Each row is a point on a landscape with many valleys, with its height.
A ball rolls from a point to the lowest of its 2 nearest points, and stops where none of them is lower. Distance is the straight distance between rows; heights are no part of it.
Vuk: [ -8  25  16 -19  16 -16 -16  10   6  -6  -8 -17  19  29  -3  35   4   7
  -2  -6   5  34]  h=48.9
Foger: [ 15 -42   7  19 -47   7  21   2 -15  14  15 -15  32  -3  -1 -27  26  35
  10  40  32 -27]  h=54.0
bem: [-26   5  -6 -14  52   6  -1  -6  17 -18  -8  40 -20  19  -2  12 -16 -11
  -1 -36 -18   4]  h=49.6
kuri: [ 26 -46   8   1 -60  -3  -9 -45 -19  -5  28 -42  25 -12 -18 -21   2  16
  -7  29  27 -43]  h=44.2
nofi: [-14  12 -49 -12  13  11  -9 -31  61  -5 -20  14 -31  23  23  54  28  21
  15 -27 -27 -41]  h=53.9
Zugu: [-20 -10 -22  31  10  31  -8   5   0   5  -1  45 -23 -13  27  -3 -28  -8
  -2 -34  19  -6]  h=53.6
ruka: [  0  26  -3 -22   7 -25  -6   3  24 -17 -19   6   0  29   9  25  11   9
  10 -13   9  22]  h=46.7
gopeg: [ -2  15  39  21  23 -19 -19   9 -17   9  10 -45  19 -14 -18  22 -22  -2
 -29  42 -10  28]  h=35.9
Vok: [ 19 -10 -20  -2 -31  10  14  28  -3  15 -14  11  18  36  16  -3  19  33
  22  23  15  -2]  h=56.8
Sumub: [ 36 -12   7  11 -33 -11  27  23 -11   1  17 -17  38 -19 -11 -18  20   6
  11  17  32 -14]  h=35.0
pifu: [-36  -3   9  40  14  18 -10  13 -17  19  15  17 -31 -29  17  -3 -46 -19
 -10 -14   2  25]  h=26.5
zos: [ 45  19 -18 -26 -17 -11  15  18  17 -22 -21   3  26   5   1 -14  33   7
  22  10  19 -10]  h=82.1
fil: [ 39  -5  -2   1 -61 -15  13 -13 -43 -27   4 -69  44 -14 -24  -6   3   1
  26  30   5 -22]  h=12.1
Zige: [ 12  -8 -40 -43 -15   4 -16 -45  45   2 -11   5  -8  31  19  16  52  44
  12  -2  -1 -23]  h=58.4
vudif: [ 26  36 -39  -3  19  25   2  13  36  14 -13  49 -30  17   4   8  -4 -21
  11  -7 -20 -30]  h=52.1
Pipub: [ 25 -59   0 -13 -67   4   7 -32 -13  -7   4 -23  17  -8  -8 -45  27  13
  -3  23  32 -37]  h=42.2
mufel: [-40  -4 -24  54 -20  21  18  17  -3  45 -21  35 -37   1  29  21 -34 -22
  10 -20  32  -3]  h=30.2
Veg: [ 24 -23  -7  -2 -40   5  18  12  -6   4  -3  -7  40  25   1 -13  31  37
  14  32  30 -21]  h=55.7
miba: [ 25   0  21  14 -10  -5  19  34   9  26  25  -7  22 -21  -7  -7   9  -4
  -6   9  28   7]  h=31.2
nafu: [  9 -23   5   5  11  -3 -21  -8  -1 -27  18  10  22 -13  -6 -14  -4  14
 -16 -11  14  -7]  h=88.4
kadek: [ 21 -13  22  44 -24 -22   8   8 -17  -2  31 -34   7 -58 -14 -23   2  -2
   4  31   2  -3]  h=38.2
Vov: [ 31  -3   7  26 -32 -13 -10 -14 -33   2  24 -57  39 -12 -27  10 -11  20
   1  44   9 -17]  h=48.7
bube: [  7 -13 -28 -10   4   5 -30 -14   6 -20   1  30  -8  12  12  -8   7  24
   3 -31  -8  -1]  h=43.4
Dag: [-10 -49 -29   6 -33  52  -8 -12   0  28 -15  37 -13  20  28 -19  18  39
   1  10  22 -21]  h=33.1
Bomu: [-12 -11  38  27  33  -4  -1   4 -21 -12  34 -13  -1 -57 -19 -32 -19 -17
 -21  23 -16  13]  h=13.9
pobu: [ 43  -5 -32 -24 -25  16  10   0  24  -8 -18  17  17  16   3 -14  43  28
  18  23  14 -35]  h=83.3
basor: [  4  12 -60 -15 -14  18   4 -12  41  14 -22  26 -27  44  28  34  29  27
  29   5 -21 -29]  h=15.0
Kol: [-22  31   1 -30  52  -6   3  -3  40  -9 -17  10   6  25  -7  46  11  -5
   1 -29  -8   5]  h=71.9
bag: [ -6  20 -33 -22  23   4 -12 -21  48  -2 -16   1   5  30  11  58  34  33
  17 -27 -13 -17]  h=51.5
riku: [ -8   1  11  30   0   1  20  30  32  23 -14  24 -20  -1  28  18  -8 -18
  -6 -13  35  -4]  h=46.5
Kilin: [-45  35   1 -35  37  -9  31 -20  16  23 -33  28 -44  49 -11  22 -17 -52
 -16 -35 -34  -8]  h=65.2
Zan: [-20  15 -36   8   9   9  -6  12 -11  17 -17  35 -37  32  11  17 -26 -15
  11 -38 -13   8]  h=29.2
goni: [-46  39   3 -42  63  -9  24 -18  45  -7 -24  14 -15  30  -6  54   8 -15
   7 -28 -28  -1]  h=69.7
Zapav: [  7  45  -2 -51  29 -24   0 -22 -10 -34   7 -17  38   1 -28   7  33   6
  31  -7  -2  24]  h=24.6
Vime: [ 19 -26   6  54 -37 -16 -11 -24 -22   5  11 -53  -4 -38  -2 -12  -6  24
  -6  60  -8 -17]  h=45.5
seli: [ 11  35  -3 -34  -2 -22 -10 -28 -33 -35  14 -36  49   3 -36  16  19   6
  31   4   8  11]  h=18.1
Nuni: [ 33  32 -16 -35  13 -16   3   2  17 -25  -8   5  22   6  -9  -5  28   3
  22 -12   3   2]  h=80.8
Vor: [-12  23  60 -16  23 -11  14  11   6  18  10 -19  24 -10 -13  -9  -7 -26
 -37   7   8  25]  h=37.7
noki: [ -3  11 -35  23  16  39   7   9   1  29  -9  53 -29  -4  12  -2 -33 -31
   2 -30  11 -14]  h=55.3
piz: [ 16  23  -7  -9   5   2  11  27  15   9 -15  26 -15  16  14  -4  -4 -19
  10 -17   1   6]  h=43.1
selo: [-18  -6   3 -12  42  -2 -22  -7   5 -27  10  11  16  13 -14  21  -3  21
  -9 -21  -9   8]  h=31.3
Zus: [-43  10  42  27   7   8   6  16  -6  52  11   0 -31 -11  13   0 -37 -37
 -32 -11 -12  26]  h=62.7
gimi: [-12 -27  -1  30   1   0 -46  -2 -13  -6  11 -21   7   0   2  27 -17  30
 -25   9  -6   7]  h=37.0
podo: [-11   8  14 -35  41 -16  -8 -23 -32 -44  24 -13  32   1 -45   4  -3  11
   8  13 -24  24]  h=85.4
Vab: [  1  53 -28 -15  27   9  11   1  48  20 -21  37 -43  28  -2  32  -6 -48
   4  -5 -27 -36]  h=54.3
tene: [-20 -17   8  62 -15  14  -6  12   0  26  32  12 -21 -58  21 -10 -15   7
   4   6  14  18]  h=49.5
Fador: [-12 -31 -21  10  -9  20 -39 -17  -9 -10   1  23 -19  -1  25  -9 -11  21
  -9 -25   6   4]  h=41.4
Dokat: [ -3  -9  27  19  21  -2   3  18 -16 -14  25   5  -5 -58  -2 -46 -18 -23
 -10  -3  -5  19]  h=7.6
Ref: [ 21 -38   8  44 -63  -7   6 -38 -23   6  21 -61   4 -31 -10 -23   4  23
  10  66   1 -36]  h=49.2
Bolon: [-13   9  32  21  -2  -9  17  32  12  27  -2  10 -21  -3  27   0 -19 -25
 -15  -9  19  24]  h=47.9
Nos: [-11  -2  33  18  18 -20 -25   2   3 -18  15 -25  39  -9 -15  34 -14  11
 -26  12  19   5]  h=45.3
bom: [ 20  42   9 -54  34 -10  14   5  14 -23  -8   7  20   2 -19 -14  20 -24
   6 -13  -8  15]  h=78.7
dodu: [ -2   4  34  50  19 -18 -19  11 -10  21  17 -38 -11 -38  -2   8 -20   2
 -23  44 -14  22]  h=39.4
sosiv: [ 23 -26   8  35 -53  -1  17  -1 -26  17  30 -42  35 -13 -15  -6  10  32
   9  52  17 -23]  h=51.7
tef: [ 21  14 -32 -38  -7 -18 -10 -28   6 -17   5 -11   6  19   7   3  39  38
  28 -15 -11   9]  h=13.1
Vuz: [-26 -16 -11  55 -21  24  11  20   7  32  -1  31 -22 -20  36   3 -17   3
   9  -4  31   2]  h=32.1
guto: [  2 -21   7  39 -23 -10  -9   9 -23 -17  13 -11 -14 -58  20 -41  -7  -2
   3  11   1  15]  h=54.5
tori: [  3  21 -43  -7  10   6   1   4   4  15 -11  30 -31  42   8  23   0   3
  26 -33 -24   2]  h=26.8
pep: [ 19 -24  -9  16 -47   4  25  35 -23  -1 -14   0   4  -5  23 -36  16  17
  22  23  17   6]  h=52.5
Mibu: [  0  38 -41 -24  29  -6   3  -4  27  16  -8  13 -21  37  11  40  15   6
  29 -29 -34   3]  h=22.9
Femo: [-22  36  45 -56  29   7  24  -3   1  15 -10  10  -2  27  -9 -19 -12 -30
 -33 -14 -26  24]  h=59.8
Gek: [-12 -14 -34  24 -10  28  -8   3  21   8 -25  39 -22  20  28  29  -7  10
   3 -29  15 -28]  h=29.3
mezam: [ 12  27  -3  -3  -3  13  24  33   8  40 -17  28 -29   6  15 -19 -12 -41
  -1 -15   5   5]  h=44.9
Muzaz: [-27 -11  26  36  23  14  -1  29  19  29  11   8  -6  -9   6  27 -21 -14
 -25 -29  13   7]  h=29.1
lafas: [ 25 -43 -33 -40 -46  21  -6 -26  -6   2 -16   5  -3  26   5 -36  46  30
  13  11   4 -17]  h=54.6
Zit: [  8  -4 -25  28 -27  29  32  33  -2  20 -17  37 -22 -24  36 -37   0 -10
  26   4  20  -5]  h=48.4
kos: [-21 -44  -6  45 -33  25   8  13  12  25  -2  22 -13  -1  39   7   5  28
   1  10  36 -11]  h=34.1
Gipam: [ 13 -47 -21   3 -37  29 -11  -6   1  17   2  12  14  22  10  -9  21  45
  -6  14  26 -20]  h=34.7
vonel: [ 11   5  42  18  16 -29   0   2  -7  -9  31 -26  29 -35 -22  -8 -13  -6
 -17  19  17   4]  h=39.3
fim: [-55   3  32  -1  35  13  18   7   2  28 -10  23 -31  11  -1   7 -41 -47
 -34 -32  -3   8]  h=25.8
mego: [ 26   5   5 -25   6 -29   9   4 -14 -55  -5 -11  28 -22 -19 -31  13 -19
   7 -11   4   1]  h=73.7
sare: [-54  -1  10   5  43   7   9   7  16   3 -24  29 -33  16  -2  28 -32 -37
 -18 -45  -3  -7]  h=22.4
Ponu: [-20   9 -10 -35  51  -3 -15 -24   6 -26  18   0  29  17 -22  32  20  34
   9 -23 -20  12]  h=26.9
vosut: [ 28   9  15 -10   3 -21  15  24   1 -23  -3  -6  18 -20  -2 -28  11 -23
   0  -6  19   9]  h=75.2
viles: [-31 -10  43  33  38   1  -6   9  -4   3  27  -1 -15 -45  -5  -7 -29 -13
 -27  17 -10  22]  h=20.0
tidu: [-20  14  47  -5  27 -18   2  19  12  -4  -3  -3   6  -1   2   7 -14 -19
 -27   0  13  29]  h=41.3
Defiv: [-16  33  12 -13  30  16  22  13  33  38 -18  35 -24  22   0  14 -19 -52
 -32 -29  -1 -18]  h=63.9
bubi: [ 23  10 -27  -5 -17  11  22  28  23  11 -28  25   0  40  22  11  21  19
  22  19  13 -12]  h=57.9
Filu: [ 25 -31   9  28 -34 -18 -19 -49 -33 -28  23 -54   8 -41 -15 -28 -15   7
 -12  32  -5 -36]  h=60.1
viba: [-21   5  -8   0  35  11  -6  11  47  -8 -32  17  -8  23   3  53  -3  -4
  -4 -46  -2 -28]  h=28.0
dufa: [  8  35  28 -19   8 -19 -10   9 -21   1   9 -38  41   4 -30  13   3 -10
  -9  18   7  32]  h=27.8
luz: [  2  -7  10  -9   0 -22 -33 -51 -22 -44  20 -29  37   1 -32   9  -9  24
  -8  14   9 -15]  h=86.5
Tato: [  6 -20  17  30  -5 -26 -21  -6 -29 -38   9 -23  -9 -49   8 -33 -14   3
  -9  24 -10  12]  h=56.0
muvo: [-31  11  50   7  21   1   0  19  -7  32  10 -16 -11 -10   2   0 -28 -26
 -41   8 -19  36]  h=60.9
vuf: [-22   4  18  11  14 -18  -8  18  20 -16 -16  11 -12  11  21  19 -17  -5
 -12 -16  13  15]  h=43.5
Geded: [  3  27 -20  21   1  27  28  28  31  48 -24  39 -29  19  10  18 -13 -36
  -4  -5  16 -26]  h=60.4
Zaf: [-15  -3 -13   9  29   9 -11   2  21 -11 -10  43 -19   7  13  11 -19  -8
  -7 -35   7 -11]  h=51.9
bok: [ 27 -17 -19 -27 -16 -21  -7 -17 -20 -57  -5 -15  25 -20 -11 -37  22  -1
  14 -18  -3  -9]  h=72.1
suvef: [  1  31 -12 -31  34   9   0  16   6  20   6  15  -2  33  -9  16  -4  -9
   4 -31 -27  17]  h=35.2
zaku: [  9 -20  -2  40 -11  17   1  22  -9  15  25  18  -3 -36  16 -24  -5   6
   2  -6  20   4]  h=47.0
zufu: [ 16 -25 -19 -27 -39 -10 -31 -33 -16 -12   7 -20   8  24  -3  -2  24  36
   4   5  -2   3]  h=49.9
gudes: [ 10  17  11  -1 -15 -16  -1  33  -1  13  -9 -11   6  22  13  19  -5   1
   1   7  11  31]  h=50.7
pud: [ 25 -42  -6  17 -45  -4   7   0 -28 -33   6 -22  15 -52  -2 -47  19  -5
   5  -2   7 -17]  h=68.9
Kabo: [ -9 -13 -17   4   2  16 -14   6  44  -1 -26  10   5  30  14  51  12  23
  -4 -34   8 -26]  h=30.5
Zotar: [ -1   6 -22 -33  20 -19 -24 -30   3 -28  13  -2  16  17  -4  15  25  34
  18 -21 -15  10]  h=19.0
rom: [-20  21   7  17  11  18  26  23  24  56 -16  26 -28  11   6  14 -23 -49
 -27 -31  16 -10]  h=62.1
ran: [ 24  12  14   1  -8 -23  -4 -23 -43 -42  15 -60  40 -26 -38  -7 -18 -15
   8  23  -9 -11]  h=17.8
vadub: [-35   0   8 -32  58   6  13  -3  -5 -16  -1  35 -22  17 -16   1 -21  -9
   0 -21 -31  26]  h=46.9
Fetu: [  3 -28   5  -9   4 -15 -37 -37  -4 -44  20  -6  25  -5 -13  -4  -1  28
 -20  -4  13 -14]  h=87.5
peg: [ 19  18  44 -12   6  -9  21  27  -6  14  22 -24  28 -31 -22 -30   1 -34
 -22   7   6  16]  h=31.7
naf: [ 16  -9  -2 -37 -22 -22 -27 -67 -17 -42  20 -31  35   5 -31  -4  11  19
  10  -4  15 -21]  h=87.6
fid: [ -4  20 -23 -22   9  -3 -17 -18  28  -9  -9  -9  28  28   1  54  37  39
  16 -19   7   4]  h=49.0
leli: [ 29 -37  -8 -26 -57  -5  -2 -27   0 -18  -7 -16  19  11   1 -28  31  25
   6  19  34 -27]  h=40.9
piv: [ 21 -51  -8  32 -56   2 -12 -32 -44 -13  15 -48  -4 -52  -8 -43   4   5
  -5  32 -10 -24]  h=63.3
safo: [  7  -4  13   2  15 -24 -31 -18 -29 -30  22 -27  33  -9 -27   3 -17  19
 -10  18  -9   5]  h=85.2
Kagaf: [ 17 -42  -9 -11 -53   0 -35 -41 -24   4  11 -37  14  20 -11  -4   7  34
  -7  32   7 -10]  h=48.0
Seke: [-12 -37  -2  37 -13  10 -45  -9 -15  -3  14  -3  -7 -17  19  -2 -18  26
 -20   2   3   2]  h=39.5
gadi: [-21 -10  39  29  28  -5   0  22  13  13  26  10  -3 -33   3   4 -21 -14
 -28  -7  14  12]  h=24.8
vule: [ 13  34   4 -26  -2 -20 -15  -8 -17 -10   9 -26  51  17 -27  30  19  12
  16   9  23  19]  h=22.8
ligo: [  8  -5 -50 -11 -26  19   1  -7  13  10 -24  32 -28  45  32   6  24  33
  29   2 -12  -9]  h=11.5
kap: [ 16 -29   5  14 -18 -23 -28 -27 -36 -47  11 -34   4 -37  -8 -37  -9   7
 -10  18 -12 -11]  h=57.7
lezu: [-47   4  31 -46  52   6  14  -4 -13 -14   1  15  -9  23 -25  13 -24  -6
 -12   5 -35  42]  h=43.8
noge: [-20  25 -51  -6  34   0   4 -28  46  -1 -17  23 -43  24  12  50  10  -7
  22 -31 -39 -35]  h=55.8
Tus: [ 18  -5 -14 -17 -18 -20 -32 -11 -24 -25   7 -22  14  13  -2  -2   8  29
   8   3 -11  19]  h=51.8
Rafif: [ 13   2  -9 -19  -6  -4 -23 -25  19 -12   4 -12  44  21 -11  38  29  36
   0  -8  29 -11]  h=46.4
rurat: [-15 -21   8  35  -9  -1  -8  23  25   3 -13  10  -8   1  28  30 -10   7
 -13 -14  29  -2]  h=45.1
dudav: [-12 -17 -15  11 -12   6 -36   7 -12   1  -3  -4  -7  27  18  32  -7  29
  -4 -10 -11  16]  h=34.0
tiva: [  9  -3 -46 -22  15   5 -22 -34  29 -16  -6  33 -24  16  20   5  24  26
  13 -31 -19 -18]  h=45.9
Buz: [ -3  48  -9 -42  32 -20  -2 -17   8 -15  -1  -9  27  18  -8  27  30  11
  28 -11  -4  33]  h=30.1
fizar: [ 11   1  20  12  12  -6  -3  21 -43  -5  11 -39  -3 -43 -14 -36 -13 -25
  -8  22 -38  29]  h=37.3
vuri: [-30  29  19 -48  59  -1   4 -13  22 -18  -4  10  34  15 -30  39  17   2
   0 -14   1  18]  h=74.7
noz: [ 15 -42  -3  14 -41   1 -14  -5 -14  -5   9  -9   4 -17  15 -25   7  30
  -5  15  21  -8]  h=37.9
pame: [-47  23 -24  -5  42   0  14 -10  41   3 -43  12 -42  26 -13  63  -6 -31
  12 -50 -29 -43]  h=22.5
kipo: [ 30  12   7 -18 -11 -22  -7  -8 -33 -33  13 -38  45 -11 -37  -6   2  -3
  14   6   1   2]  h=12.3
femar: [ 19   4  29  28  18 -28   0 -25 -35 -29  22 -56  21 -45 -34 -13 -26  -9
  -6  42 -17 -15]  h=25.4
vave: [ 18 -22 -33 -15 -26  25   3  -7  31   5 -26  27   1  35  20  -5  38  37
  13  23  18 -34]  h=84.2
bagut: [ 22  26 -45 -25  26  15  -9 -10  37 -13  -3  44 -22  10  12   1  16   4
  18 -14 -28 -28]  h=49.1
mopev: [-31 -16  14   6  41   2 -28   3 -15 -24  11  10   0   3  -3  15 -28   9
 -19 -11 -20  21]  h=27.1
mepi: [ -4   8  29  11   4   7   7  29 -32  24  16 -13 -19 -34   3 -37 -21 -35
 -17   3 -28  39]  h=34.6
gom: [-11 -11  19  46  -2  -8 -19  24  -8  12  17 -12 -10 -24  14  11 -20  10
 -15  15   4  18]  h=42.3
zin: [ 16 -62 -13 -11 -61  21   4 -20 -15  -7  -9   0  -5 -12  13 -58  32  12
   2  19  24 -21]  h=43.9
vafi: [ -9 -42   3  43 -44  17   1   7  -4  20  16   8  -4 -21  30 -18  11  35
   5  28  31  -6]  h=36.0
mir: [  9  33  37   6  11 -22 -10  -4 -27   3  18 -54  41 -15 -38  19 -16 -11
 -16  40   8  17]  h=32.0
Sive: [ 21   1   3   8 -29  -7  24  50 -16  12  -7  -4  -2   3  17 -25   5  -8
  15  11   7  23]  h=53.7
vemo: [ 15 -19   1  -2 -25 -10 -20 -25   7 -12  10 -14  40  10 -12  16  18  29
  -9   5  42 -21]  h=44.7
nebip: [-40  -9  24  29  34   7 -18   9 -17  -1   9  11 -22 -13   4   7 -43  -8
 -25  -6 -15  23]  h=24.2
kes: [ 23 -25  -2  -3 -47 -10 -32 -54 -27 -15  22 -51  27   2 -25   3  -7  27
  -8  32  14 -26]  h=46.2
nogum: [-19  49   8 -51  42 -17   9  -2  13  -4  -7   1   3  30  -4  17  11 -10
  15 -18 -22  41]  h=35.8
Feful: [-30  18  59 -22  19  -2   9   7 -22  12   0 -17  -9  -4  -4 -26 -28 -28
 -43  19 -32  42]  h=59.1
dov: [-21  14  41 -38  28  -6  15  15 -20  -7  -2   5 -11   6  -8 -31 -21 -30
 -22   0 -33  38]  h=57.4
gezu: [ 14  -3  21  10  -3 -25 -11  -3   3 -14  18 -18  42 -12 -14  12  -1  15
 -12  12  36  -9]  h=42.8
gef: [-24  24  38 -25  40  15  21  10  35  26  -7  20   0  20  -9  12 -14 -36
 -44 -27  -3  -2]  h=66.1
Dig: [-57   8   3  -4  42   3  19  -1  24   9 -43  23 -41  28 -18  48 -20 -49
 -11 -50 -14 -30]  h=19.2
poni: [ 20  -1  27  52  -4 -33   6 -15 -15  -8  30 -54   4 -65 -25 -19 -11 -10
   1  44 -10 -13]  h=33.0
Zir: [-23  18  46 -38  45   0   1  -3 -12  -9  13 -11  29   8 -41  15 -12 -10
 -22  14 -16  32]  h=80.5
puson: [ 10  13  38   4  37 -13  11 -22 -41 -23  18 -54  28 -34 -56 -12 -30 -18
 -11  49 -27   0]  h=32.4
Vunuv: [-15  13  29  -2  24  11  15  20  -9  20   9  19 -22 -15   0 -29 -23 -38
 -22 -18  -9  24]  h=31.4
kosu: [-19 -32 -46  15 -28  48  -9 -14  10  23 -26  42 -26  24  34   8  -1  20
   6 -10  17 -25]  h=31.1
suzu: [  4 -29 -17   3 -17  17 -15   1  24   8  -9  11  13  28  11  28  16  40
  -5  -7  23 -17]  h=32.5
difi: [ -5  14 -64   8  -9  21  10  -3  29  20 -30  40 -43  46  17  41   6   1
  31  -3 -19 -36]  h=18.2
gamo: [  4  -4  10  13  16   6   7  21  -3  -9   6  31 -13 -38  14 -44 -11 -23
  -3 -20  11   7]  h=12.9
Dore: [ 19 -38 -29 -20 -49  23  14   6 -15   2 -23   8   7  22  14 -40  40  31
  24  24   2 -16]  h=53.1
lak: [-11  43  20 -43  28  -3  25   3  16  17 -21  24 -25  30   2 -15 -14 -45
 -18 -27 -19  11]  h=62.0
Mimif: [ 12  14 -27  10  -9  25  25  33  32  32 -32  35 -19  35  20  21   2  -4
  18  14  12 -25]  h=59.2
Vez: [ 20   1  11  22 -16 -19 -15  14 -23   6  19 -43  25  -5 -11  12 -10  17
  -6  37   7  11]  h=46.3
Bugo: [  3  25 -31   3  32  26   5   9  17  26 -10  50 -30  18  -3  11 -19 -37
   1 -31 -14 -24]  h=54.2
bes: [-29  -8 -24  10   3   9 -29   8  -4   4 -10  11 -22  36  14  35 -17  11
   8 -38 -17  15]  h=31.6
tedag: [ 33 -26   1  14 -72  -8  14 -41 -40 -26   2 -80  22 -19 -17 -17  -6   0
  15  42  -4 -43]  h=17.9
dal: [ 23   1 -48 -29 -19   4  -8  -9  11  -1  -6  12  -7  35  19   0  38  38
  32 -11 -14  -1]  h=7.0
zof: [ 29  -3 -15   2 -11   2   2  21   0 -12 -12  21  -5  -3  14 -24   3   3
  10 -12  11   2]  h=41.1
Pivek: [ 25 -23 -41 -54 -32   8  -7 -47  17   5  -8  -1  -3  33   7 -13  59  40
  17  12   0 -20]  h=56.5
gobo: [  7 -33 -25  12 -45  29  35  24 -19   2 -22  20  -2   2  31 -51  29  19
  31  26  12 -11]  h=51.2
pazim: [  6   9  36  -7  30 -11   0   3 -46 -14  11 -40  17 -27 -40 -26 -23 -19
 -22  35 -35  25]  h=37.6
pomup: [ 27 -19 -15  -7 -31 -10 -10  -5  -1 -22  -5   4  10  -1  13 -26  22  22
   5   1  21 -10]  h=39.6
Vep: [ 17  10  31   7  -7   3  21  37  -2  37  24 -11   5 -36  -5 -31   3 -27
 -12  -1   4  18]  h=26.4
nuv: [  4 -21   8  36 -28  -5 -14  23 -13  13  11 -18   5  -1  14  12  -3  26
  -5  25   9  14]  h=44.1
Zerok: [  4  13  14 -23  24  -8  -2  18 -16 -11   3   4   3   8  -7 -20 -11 -17
  -1 -11 -17  34]  h=55.6
Lef: [ 20   5  -8 -17  -3 -13 -11  16 -28 -18   5 -17  15   1  -7 -17   5   3
  14  -5 -16  27]  h=53.5
buvi: [ 12  42 -49 -19   5   1  12  -3  45  11 -18  17 -22  41  19  44  24   8
  34  -1 -26 -13]  h=18.7
zep: [  8 -14 -32  16 -33  34  21  18  -1  12 -25  41 -16   5  36 -32  12  13
  24  16  20 -20]  h=49.7
lam: [  9 -60  -9  29 -66  13   9 -13 -34  -8   7 -23  -1 -57   9 -55  25   6
  11  24   6 -14]  h=66.3
kigek: [ 12 -27  13  42 -30   5  18  21 -10  15  37  -4   2 -61   1 -32  14   3
  11  13  10  -2]  h=43.2
pove: [  1  23  36   2 -12 -21  15  40   4  28  -5 -15  -3   1  16  -8  -8 -24
 -15   7  12  34]  h=49.3
dise: [ 42   3 -12 -15 -41 -13  11   5 -31 -21   4 -39  46   1 -24  -8  20   6
  28  11  12  -5]  h=6.9
Ruvul: [-18   5  26 -14  44 -13 -18  -5 -22 -28  12 -19  23  -1 -33  15 -21   8
 -13  21 -22  27]  h=83.0
Monez: [ 12  19  26 -45  33 -14  20   6 -17 -37   0  -8  33 -14 -32 -34  10 -31
  -1  -6 -11  16]  h=76.0
lari: [  5 -33  -2  48 -28  -2 -36 -18 -26  -1  11 -27 -14 -40  15 -19  -6  24
 -15  36  -5   1]  h=42.1
zotiv: [-18  44  -2 -22  18 -12  24  -4  12  26 -33  32 -51  38   1   3 -20 -57
  -6 -25 -17  -2]  h=63.8
mub: [ -9 -13  20  57  -6  -7 -10   6  -9   8  32  -7 -23 -73  12 -23 -12   0
   3  20  -4  24]  h=52.2
zuz: [-15   9  56  27   7 -11  12  16   8  30  38 -14 -13 -55  -8 -25  -2 -26
 -21  21  -9  29]  h=26.7
Lerik: [ -7  41 -17 -45  60  -2  19  -9  26  -7  -3  31 -22  19  -6   4   6 -20
  18 -24 -41   6]  h=59.0
sokif: [ 35 -35 -15 -10 -51 -10   5 -13 -26 -38  -1 -28  27 -21 -11 -34  21   1
   9   2   2 -22]  h=70.6
megul: [ 21  -6 -36  -4 -23  29   1  -9  38  -4 -29  48 -22  19  30  -9  21  16
  13  16   9 -41]  h=84.9
leso: [-23  12 -31  11  21  12   2   9  39  13 -38  27 -36  27   2  53  -9 -20
   4 -41  -7 -37]  h=25.5
Kovog: [-13   6  36  32  -7   5  16  27   5  43  28   3 -23 -47  11 -23  -9 -30
  -8  -2   4  28]  h=20.6
fip: [  7  10  -5  18 -17  26  33  41  -6  39  -6  26 -27 -23  21 -36 -13 -34
  13 -13   9  14]  h=46.6
Dogon: [  1 -52 -13  18 -52  31  10  -8 -12   3 -11  21 -11 -32  36 -56  21  19
  10  13  31 -13]  h=45.7
gat: [-52  35  22 -52  52  -4  33 -15  24   7 -24  13 -21  43 -13  29  -8 -28
 -10 -25 -30  19]  h=67.3
Noba: [  2  11  52  30  11 -24   9   6  -1  16  40 -36  12 -56 -25  -9  -5 -13
 -17  34  -3  12]  h=33.9
pipo: [-39   3 -15  49  -4  18  11   9 -14  36  -2  31 -37 -23  24   1 -47 -34
   4 -26  20  15]  h=28.6
fimop: [  7  27 -16 -11   5 -10   6  17  34   2 -31  21 -16  32  18  26   7  -6
  11 -15   7   2]  h=45.0
Nes: [-33  -4 -53  32   0  22  -7  -7  15  16 -45  39 -41  22  11  42 -20 -18
  13 -42   8 -40]  h=27.6
mabo: [  3  59 -15 -42  46   4  17  -2  43  17 -11  28 -26  29  -6  18   5 -37
   8 -13 -37 -10]  h=56.4
sukog: [ 33 -21  11  17 -50 -19  27  -6 -13 -22  21 -37  41 -32 -16 -21  13   3
  17  22  32 -31]  h=38.3
tilo: [ 15  13 -26 -14   9   5 -10  17  -7   7   4  12  -1  32   0   8   5  14
  19 -22 -25  24]  h=30.6
Geke: [-38  24  39 -55  56  11  15  -7  16   0  -6  10  23  21 -28  28   0 -11
 -24  -6  -8  23]  h=77.4
vopo: [-31  13  13   0  23   8   3  16 -12  24  -4  23 -33  13   5  -1 -38 -36
 -15 -31 -11  23]  h=28.5
tures: [-34  28  19 -33  33 -18   2   2   0  -2  -8  -1 -10  40  -2  26 -13 -12
  -2 -18 -29  44]  h=39.7

For each start below, name the point where the ball stops.
Fetu -> nebip
vave -> femar
kap -> femar
Ref -> dal
muvo -> nebip
bagut -> dal
